Points, in no order, along strands that fork, close into loops and pass close to each other.
In the rows, 128 means zero.
Two points are linked if the straight distance between their rows is under 99. Some points are linked to none.
J217: [154 156 143  67 171 196 142 220 121 109 113 167 182 149 175 162  88 139
 197 146 137 171 158  98  99 110 124 107]
J643: [141  73 113 109  62  90 153  84 135 176 128 137 109  74  88 122 168 104
  88 130 121 132 127 138 132 103 102 152]
J102: [148 110 139 154 121 174 134 100 125 141  97  81 136 141 101 125 154 115
 117  86 138  99 123 130  81 126 120 155]
J212: [137 111 121 133 144  98 134 109 127 142 132 161 144 106 114 121 136 109
 151 146 117 161 144 148 156 137 115 128]
J56: [111  75  95 111  89 125 160 120 135 184 134  92  90  87 134 119 172  94
 122 125 113 133 150  82 165 121 123 119]
J471: [139  90 136 163  75 177 155  47 138 147 116  76 107 129  85 109 162 113
  63 111 160  84 109 140  88 118  97 195]
J46: [143 152 123  97 163 150 117 200 112 108 165 188 157 138 171 149  95 132
 209 161 129 180 170 120 160 125 143 105]
J823: [ 80  90 124 164 102 138 160 116 110 163 120  82 118 114 130  89 166 112
 111  90 151 107 135  94  82 113 157 169]
J524: [151 190 166 102 164 190 135 196 132  77  83 121 178 172 169 131  74 147
 149 138 126 134 109 110  85 120 138 115]
J800: [144  85 121 130  81 154 134  79 129 173 125  83  95 105  90 116 180 114
  89 101 141  98 126 142  94 112 115 174]
J735: [174 115 130  82  83  85  82 102 146 121 132 154 114 102  78 177 134 139
 122 132 138 136  93 163 142 127  69 111]
J131: [184 175 147 115 135 152 107 159 136  86  99 121 151 139 121 149 100 159
 133 110 110 118 101 157 111 111 128 102]
J210: [132 144 137 137 132  81  93 100 148  95 125 159 104 132  98 113 115 152
  74 177 111 108  78 161 153 141 103 116]
J239: [118  87 112 130  78 180 120  99 111 206 149  77  66 108 111 129 184 122
  82  95 161  86 150 136  88 112 132 183]
J660: [137 116 145 162 128 149 157  85 142 124  86  74 131 135 112 113 145 107
  94 114 128 108 113 128 106 124 108 150]
J144: [ 96 121 147 127 164 160 151 148 139 105 104  65 150 164 184 118 119 106
 183 123 154 128 127  50 101 134 146  90]
J14: [ 70 145 109 153 183  78 142 123 132 121 145 155 114 139 152  83 102 123
 116 184 113 133 120 121 175 138 146 117]
J108: [ 78 105 119 145 107  85 194 108 119 162 115 108 115  89 137  77 155 105
  98 111 109 128 127  89 136 114 151 148]
J730: [159  91 116 114  86  97 122  99 133 160 124 140 118  88  77 148 158 115
 118 101 123 133 125 153 126 116  98 136]
J260: [142 168 109 107 126  88  85 149 140 107 164 157  91 117 141 134 125 156
 116 153 107 143 117 138 170 138 130  90]
J612: [131 170 125 118 130  79 106 148 131  96 143 155 122 120 139 121 105 157
 113 127 102 130 113 152 164 137 145 101]
J299: [169 175 139  78 172 175 119 201 115 104 144 200 183 134 159 159  79 147
 192 159 129 176 168 130 129 117 129 111]
J839: [102 109 110 105 157 131 144 184 107 129 149 153 155 134 173 147  97 121
 229 103 123 152 164  57 136 136 156  97]
J534: [133 159 155 161 141 130 145  89 152  86  64 106 132 152 107 117 103 140
  84 152 107 107  87 152 137 141 107 129]
J591: [129  84 104 127  91 175 103 118 105 211 159  93  78 108 104 164 179 118
 118  77 152  96 173 139  92 121 140 164]
J276: [174 164 130 112 158 117  65 148 135  84 160 208 129 143 123 138 102 158
 121 195 135 144 113 172 139 125 107 103]
J588: [131 148 160 137 175 187 147 147 146  87  76  82 172 179 162 126 108 115
 145 155 140 126 122 102 104 133 119 118]
J543: [177 161 121 101 155 154 103 174 143  97 135 163 138 132 146 159 110 147
 160 148 126 164 136 143 151 119 119  91]
J883: [138 117 108 114 100 107 115 139 128 155 138 116  99 102 130 139 154 118
 145  97 103 147 147 105 167 130 143 105]
J469: [ 54 128 106 151 153  67 169 116 135 138 136 143 101 129 143  76 116 111
  95 187 116 134 122 110 177 130 148 117]
J228: [116 109 139 161 164 139 158  82 163 104  90 108 132 151 117  98 107  94
  98 193 131 129 107 133 158 136  97 142]
J785: [173 100 120 120  82 127 110 109 125 162 131 127 124 103  84 167 162 121
 136  77 121 127 147 150 116 114 118 128]
J218: [ 97 101  99 125  89  63 163 117 112 168 143 157 130  68 126 102 152 106
 125 114 109 157 153 115 162 121 138 136]
J240: [111 100 139 164 115 224 132  84 125 159 126  54 126 165 123 134 158 110
 104 102 182  82 139 123  60 142 111 191]
J887: [180 131 140 102 115 103  83 118 143 102 119 153 132 115  82 167 118 155
 125 134 123 128  90 171 138 121  86 108]
J959: [ 91 119 142 133 143 252  84 133 113 168 131  61 125 186 138 172 145 124
 146 108 200  75 153 130  30 147 136 163]
J847: [ 87 105 132 141 152 145 151 145 131 137 106  71 139 150 167 112 133 106
 177 117 145 132 130  66 122 125 143 104]
J716: [118 109 102 127 114  70 140 116 118 152 154 173 126  97 124 122 144 112
 160 138 111 175 154 132 177 135 120 121]
J634: [186 160 133  98 106  92  79 146 132  91 149 179 139 114 103 169 110 165
 146 132 133 154 114 179 138 124 112 101]
J373: [ 88  87 108 131  80  89 181 116 102 180 136 131 116  63 116  95 171 112
  98 102 118 133 155 107 124  99 154 159]
J855: [ 91  70 101 126  73 122 162 118  89 209 150 116 103  72 133 103 183 110
 110  92 129 108 164 102 104 105 154 177]
J487: [145 139 142  79 170 200 148 197 135 107  99 115 169 163 172 159 106 120
 196 133 142 144 145  81  91 112 130 104]
J427: [122 169 145 152 161 106 124 110 153  89 101 136 116 148 121 111 109 148
  77 172 114 109  85 151 154 141 126 110]
J392: [ 96 111 131 156 119 125 151 120 112 151 104  97 138 129 141 107 148 111
 133  71 129 102 135  95  97 127 162 143]
J262: [107 125 130 147 165  92 139 120 130 122 120 156 138 121 120 105 109 118
 129 154 117 142 125 142 163 134 130 127]
J725: [122 111 136 131 134 233  90 143 110 176 135  75 115 159 123 177 150 129
 145  87 177  82 157 142  46 128 145 164]
J805: [ 77 114 113 149 124  85 174 127 123 143 113  99 126 104 143  88 131 114
 117  92 115 119 131  90 130 129 154 134]
J453: [149 106 132 143 128 209 104 119 114 159 116  86 130 153 108 161 157 112
 139  81 147  94 144 140  66 130 132 162]
J348: [ 83 125 104 125 125  45 151 114 137 146 162 161  92  97 122  84 135 118
  86 187 100 138 128 123 190 136 129 119]
J438: [ 90 174 119 142 151  67 136 150 123 107 124 146 122 134 147 108  98 160
 111 107 104 126 118 131 164 145 165 105]
J886: [161 144 148 137 110 125 127  94 145  98  87 111 136 132  94 125 120 135
  95 121 109 106  75 154 123 135 101 123]
J814: [109 116  96 123 122 111 137 130 135 156 137 107 101 107 147 118 141 103
 149 134 105 142 144  94 176 132 139 107]
J894: [100 159 109 125 121  43  87 135 116 121 219 196  85 131 147 112 133 162
  96 169  98 136 130 128 187 148 149 103]
J225: [162 180 131 115 159 111  81 166 125  87 179 207 139 142 147 129  95 167
 135 182 132 155 124 166 153 134 136 108]
J552: [131 155 156 155 200 158 140 118 163  83  94 119 135 177 151 113  92 126
 113 204 127 125 104 143 140 140 117 124]
J444: [128  65 112 100  71 122 171  83 139 182 125 106  93  82 107 115 184  96
  85 130 121 134 145 108 141 101 108 147]
J216: [164 175 159 113 152 183 123 171 135  81  79 109 175 155 137 149  95 152
 144  98 115 116 111 135  82 117 133 120]
J50: [ 84  71 117 154  93 151 163 106  99 192 135  98 111  87 129  89 166 107
 102  99 160 104 150 101  78 107 153 190]
J241: [175 143 143 135  97 121 101  94 143 107 103 106 136 125  80 143 120 144
  97  90 103  98  82 166 106 120 109 125]
J154: [102 129 120 103 179 133 139 180 106 112 156 171 161 135 175 135  92 128
 229 125 130 164 159  87 155 131 152 107]
J244: [137 146 141 143 210 148 113 136 147  89 124 162 136 179 146 106  89 124
 128 226 127 138 109 145 144 135 117 131]
J160: [105  97 117 120 142 150 145 155 118 137 128 113 139 130 159 139 133 108
 209  93 132 139 156  66 121 130 151 106]
J97: [112 144 113 136 140  87 141 152  97 112 145 170 158 125 150 121 100 142
 175  92 117 158 150 126 153 150 153 127]
J740: [162  97 117 129  92 151  97 130 106 188 151 120  97 116  99 187 173 123
 146  60 132 121 170 154 100 106 148 135]
J505: [106 167 140 162 148  82 147 142 124  96  89 119 134 140 129 108  98 149
 113  89 106 110 102 128 121 142 161 111]
J176: [163 168 134 121 119 110 106 166 125  90 112 135 144 121 130 136 112 153
 126  87  98 135 120 154 134 126 143 104]
J387: [ 89 147 111 124 124  43 122 127 126 129 176 177 102 114 134 100 125 144
  90 168 106 137 127 135 180 145 136 113]
J874: [144 126 132 102 118  61  86 105 154 103 140 164  98 115  95 133 125 151
  76 181 126 119  77 164 159 142  83 113]
J432: [120 152 130 136 125 119 120 169  97 113 117 113 161 139 146 131 104 146
 164  31 116 114 140 117  84 121 180 125]
J857: [148 104 130  81  75  50  87  98 146 126 142 157 104  90  82 164 134 141
  94 151 137 136  91 154 156 129  60 113]
J190: [126 124 100 108 109  66 115 123 119 141 194 180 112 103 133 143 134 125
 160 166 109 181 155 129 205 144 121  99]
J35: [128 149 106  89 105  59  61 139 127 122 205 176  83 123 133 139 141 159
 105 185 113 146 124 121 185 145 125  83]
J770: [150 111 142 159  90 150 165  62 148 121 100  87 119 127  80 115 142 108
  67 115 131  92  88 145 111 121  97 157]
J205: [ 93 109 145 159 125 247 115 107 112 158 137  48 128 186 125 141 147 123
 121 119 210  79 146 125  44 149 119 184]
J451: [112 157 142 148 128 113 144 147 121 100  97  95 152 149 145 118  98 152
 130  65 114 105 111 122  93 128 163 120]
J584: [134  99 140 165 103 225 134  58 127 154 123  68 115 143  98 131 162 109
  86 107 175  74 135 143  80 131 104 202]
J545: [138 149 159 145 190 173 152 120 161  82  77  91 158 174 155 121 100 116
 126 169 128 131 106 122 124 141 102 118]
J479: [155 190 129 110 129  95  85 174  98  83 214 212 149 139 155 147  94 171
 170 144 135 177 144 167 160 144 145 107]
J321: [140 154 152 113 184 186 140 177 141  89  95 111 168 159 174 135 100 130
 167 144 130 139 125  96 117 127 136 102]
J736: [131 112 144 160 175 158 145 113 137 111  82 145 182 147 126 117 112  91
 159 146 126 138 128 141 125 128 113 141]
J561: [166 182 130  91  91  71  77 152 111  87 190 200 131 119 118 167  99 177
 141 140 131 175 128 172 155 142 131  97]
J365: [119  98 132 173 136 137 180  77 150 122  77 108 140 131 106  97 125  91
 106 141 131 119 121 129 126 125 108 156]

A tip is a point with one link. Name the tips that can be reached along the links from each point below, in the order of the rows.
J35 => J144, J244, J432, J190
J534 => J276, J241
J453 => J883, J228

A fork is a point with three links, a tip a point with one. Leave the first point through the second and follow the links. Name the first fork or tip that comes.
J959; J725 => J660
J262; J14 => J612
J427; J210 => J276
J612; J176 => J321
J444; J643 => J471
J154; J839 => J144
J634; J887 => J241

Name the points in between on the shortest way along the links from the first point to the second, in order.
J534; J276 => J427 J210 J874 J857 J735 J887 J634 J561 J479 J225
J588; J160 => J321 J487 J217 J299 J46 J154 J839
J56; J785 => J444 J643 J730
J239; J959 => J800 J471 J584 J240 J205
J894; J823 => J387 J348 J469 J14 J262 J212 J716 J218 J373 J855 J50
J216; J14 => J131 J176 J612 J260 J35 J894 J387 J348 J469
